Each scene shows the same named points in several views. A view is turned or mirrored, and shifted as a whole, has a little noise and may leave points out.
(in the rows, 128 means zero)

Scene 1
View 1
Z979: [ 70 116 103  93  97 134 142 147 144 151 100 137 111 115 167 143 152 148
 117 125 158 149 135 119 181  81 144 107 129 118  88 128 144]
Z43: [ 72 162 103 112 119 123 142 156 176 142 132 128 110 122 137 140 151 175
  86 105 158 139 138 138 174 125 153  71 123 116 114 112 142]
Z343: [ 81 172 129 138 175 109 147 170 170 122 165 105  53  71 106 131 139 151
  52 119 152 130 145 144 131 140 154  35 136  80 132 103 148]
Z382: [ 63 105 121 119 114  79 126 172 117 148 125 148  91  78 136 128 137 107
 117 144 147 151 135 137 151  80 170  72 130  84  67 131 184]
Z433: [ 57  86 120 109  71 104 130 169 113 159 105 139 126 137 149 128 142 142
  96 119 166 145 135 131 182  76 168 114 113 130  67 138 168]
Z652: [ 78 150  83  79  88 161 152 135 186 153 102 131 134 156 174 156 164 198
 116 110 166 148 134 119 201 109 136 108 131 139 109 115 124]
Z164: [ 63 132 125 135 152  75 136 159 118 124 142 122  59  77 122 112 138 101
  86 166 140 151 146 147 129  87 177  45 143  46  75 124 191]
Z670: [ 71 182  96 117 148  88 140 140 162 131 143 131  75 103 135 128 153 140
 109 162 136 155 150 144 144 104 176  29 145  55  85 108 178]
Z151: [ 64 128  90  82  98 170 161 110 154 137  95 101 114 178 184 137 162 187
  83 135 162 154 148 108 198  88 139 121 141 116 111 136 129]
Z618: [ 97 139 110  95 133 167 152 166 184 144 113 128  83  65 155 159 149 165
  98  91 171 129 123 107 169 118 114  99 128 142 139 114 107]
Z261: [ 63 122 106  98  88 136 143 148 148 151 111 121 129 158 157 133 152 174
  82 114 166 145 141 128 188  96 152 109 123 131  92 130 142]
Z407: [ 97 122 130 110 147 168 153 173 170 133 123 105  66  59 140 153 137 161
  65  89 172 121 121 108 156 117 114 100 126 136 150 118 103]
Z68: [ 84 100 142 119 113 162 145 200 160 152 131 112 106  97 125 152 134 185
  30  48 188 109 123 121 177 132 121 120  97 185 151 123  99]
Z570: [ 75  42 150 114 112 136 134 201  99 153 101 133  75  33 143 141 125 104
  82 104 169 123 111 107 153  68 129 130 115 138 100 150 140]
View 2
Z618: [117 116 187 148 156 121 126 100 118  99  98 148 159 161 136 106 159 169
 126 126 124  91  90 128 149 148 123 130  69 113 120  97  94]
Z670: [ 65 110 125 138 132 134 135 156  73 131  91 173 141 143 113 149 169 115
 153 158 221 145 100 149  87 164 123  31 122 121 130  87 100]
Z43: [114 126 157 138 130  96 142  95 106 108  98 166 137 146 114 141 173 144
 161 146 141 106 111 156 133 183 131 107 104 119 143 105 109]
Z570: [ 73 145 181 133 175 150 111 176  90  70  48 132 181 127 206  80 164 155
 111  85  89 154 114  85 104 126 115 129  84 121 113  51  78]
Z164: [ 51 121 128 141 155 154 129 202  54 115  68 155 155 123 137 137 155 100
 144 142 190 175 112 118  69 153 119  26 126 136 120  67  93]
Z979: [ 78 145 151 104 143 112 132 105  89 114  58 175 147 147 173 112 205 173
 144 125 151 130 111 115 103 169 133 118  99  96 124  66 102]
Z652: [112 137 159 105 128  85 143  53 108 125  73 180 130 165 147 120 210 185
 160 146 142  92 112 138 129 191 140 140  95  86 137  91 113]
Z407: [122 114 196 154 172 122 130 111 115 103  89 132 162 162 124 109 153 163
 127 130 107  93  92 116 149 145 123 116  72 109 125  91  89]
Z68: [127 134 194 152 159 106 131 115 117  74  88 133 158 134 142 106 156 149
 140 114  54 107 122 122 149 167 123 152  91 126 146  96 100]
Z151: [105 128 160 101 165  86 156  72  82 156  48 167 138 161 142 125 224 178
 169 158 125 106 122  94 115 198 156 118 101  76 136  71 114]
Z433: [ 66 165 138 102 130 108 135 129  78  94  46 181 145 125 194 109 213 149
 154 109 124 161 137 116  79 182 130 131 118 112 141  60 105]
Z343: [102 101 158 178 152 136 136 176  85 102 110 134 153 135  82 146 125  94
 144 154 151 129 106 144 125 161 117  45 115 151 143 106  96]
View 3
Z68: [160 135 142 117 110 177 151 103 113 148 132  94 129 150 119 138 157  96
 105 142 113  60 155 202 151 132 149  95 111 126 143  91 128]
Z343: [158 158 168 121 132 183 131 169 155 152 138 112 202 127 112  66 166  74
 114 194 136  98 170 121 111 125  81 127 162 103 102 116 159]
Z618: [191 148 124 121 129 184 135 125 135 151 130 109 170 122 145 113 169  99
  72 123 114  71 141 189 121 136 139  81 109 103 128 120 132]
Z43: [154 134 152  99 117 196 159 148 142 180 149 114 175 115 128  93 147 115
 115  93 130  98 153 150 132 125 107 107 114  96 109 106 154]
Z261: [124 128 146 124 105 202 163 132 118 212 156 106 154 116 131 108 160 134
 126  59 122 109 132 178 150 123 119  91 106 116 119 100 132]
Z433: [123 108 155 120  80 174 171 122 142 208 165  95 119 135 105 105 183 156
 126 102 130 130 104 171 136 134 102  91 105 143 137  99 111]
Z652: [155 134 129 108 115 215 164 129 119 200 152 115 167  98 159 111 142 131
  96  25 119  89 141 187 149 130 134  84  90  82 113 117 143]
Z979: [146 128 135 130 106 195 160 138 143 206 162 109 160 109 133  93 183 146
  93  75 123 123 102 174 130 131 110  75 104 120 127 121 122]
Z151: [123 156 137 149 128 232 153 145  97 230 148 108 186  94 151 108 166 132
 115  35 113 103 127 195 165 120 122  72 114 104 119 117 128]
Z407: [179 154 129 138 129 185 132 125 124 143 126 101 170 131 132 117 177  84
  80 161 112  63 145 192 128 134 138  86 125 118 136 116 127]
Z570: [153 120 132 156  88 154 146 117 148 173 154  88 122 151  98 112 226 140
  88 178 111 110  78 198 116 143 115  65 117 169 161 114  82]
Z382: [136 117 159 132  89 171 156 160 180 206 177 110 156 124 101  60 206 155
 108 140 138 154  91 135  98 131  66  96 128 137 122 124 120]
View 4
Z570: [108 101 195 148 140 168 179 125 166 111 123  80 128 164  77 165 158 120
 159  70 167 142 139 110 158 195  68  97 131 159 205 208 172]
Z151: [137 115 178 126 108 121 118 147 140  57  72  87 140 173 167 126  78 135
 120 183 103 104 110 168 123 175  63  71 112  87 162 177 118]
Z433: [107 104 171 140 153 114 123 126 143  64 126  98 162 161 142 140 111 137
 126 125 170 123 144 106 117 172  48 103  80 137 192 199 159]
Z382: [ 81  94 125 159 143 162 129  83 135  98 143  94 129 136 139 138 123 163
 118 100 193 140 162  90 123 159  76 100 101 147 194 174 146]
Z618: [137 121 178 122  83 133 140 164 148 128 120 106 115 170 127 139 119 117
 122  88  98 123 117 156 150 157 111  96 173 135 153 152 122]
Z261: [127 111 177 128 125  99 110 151 141  69 111 111 148 161 157 131  96 128
 120 147 133 111 125 139 123 168  65  92  97 112 166 183 136]
Z670: [ 86  96  88 155 109 159 105  79 119 118 137 107  98 101 185 112 101 178
 102 126 173 133 154 123 111 137 107  87 123 115 155 127 114]
Z343: [103  99 121 148  98 146 118 110 140 159 160 132  66  70 156 132 134 140
 135  90 167 138 123 153 147 149 120  84 144 102 126 129 123]
Z979: [120 106 159 135 119 137 128 130 137  78 106  89 152 176 143 134 101 145
 111 129 133 121 138 125 119 162  71  94 116 131 186 179 133]
Z164: [ 74  86  97 173 132 181 128  59 134 119 139  97  87  86 154 134 129 178
 130 112 208 144 155 111 127 159  87  82 109 117 172 153 139]
Z43: [122 111 149 128 108 100 102 147 134 107 141 128 124 136 166 124 102 132
 110 117 136 120 122 137 121 146  95  98 122 116 140 151 124]
Z68: [141 115 211 118 113  98 139 188 165 119 140 128 118 149 114 151 137  84
 152  85 122 123 100 157 160 176  92  96 138 124 143 182 147]
Z652: [143 125 172 113  98  93 105 170 134  73 103 107 158 192 166 117  79 129
  98 144  96 107 116 148 112 149  87  92 126 119 155 166 115]
Z407: [132 114 185 130  88 141 148 159 156 133 124 110  94 144 111 142 136 109
 145  84 115 130 107 168 158 175 104  87 173 124 148 166 132]

Which points are out of place in each view (at most two, in the order of its rows)? Write none if all are in place.
view 1 -> Z68
view 2 -> Z43, Z407
view 3 -> Z433
view 4 -> none
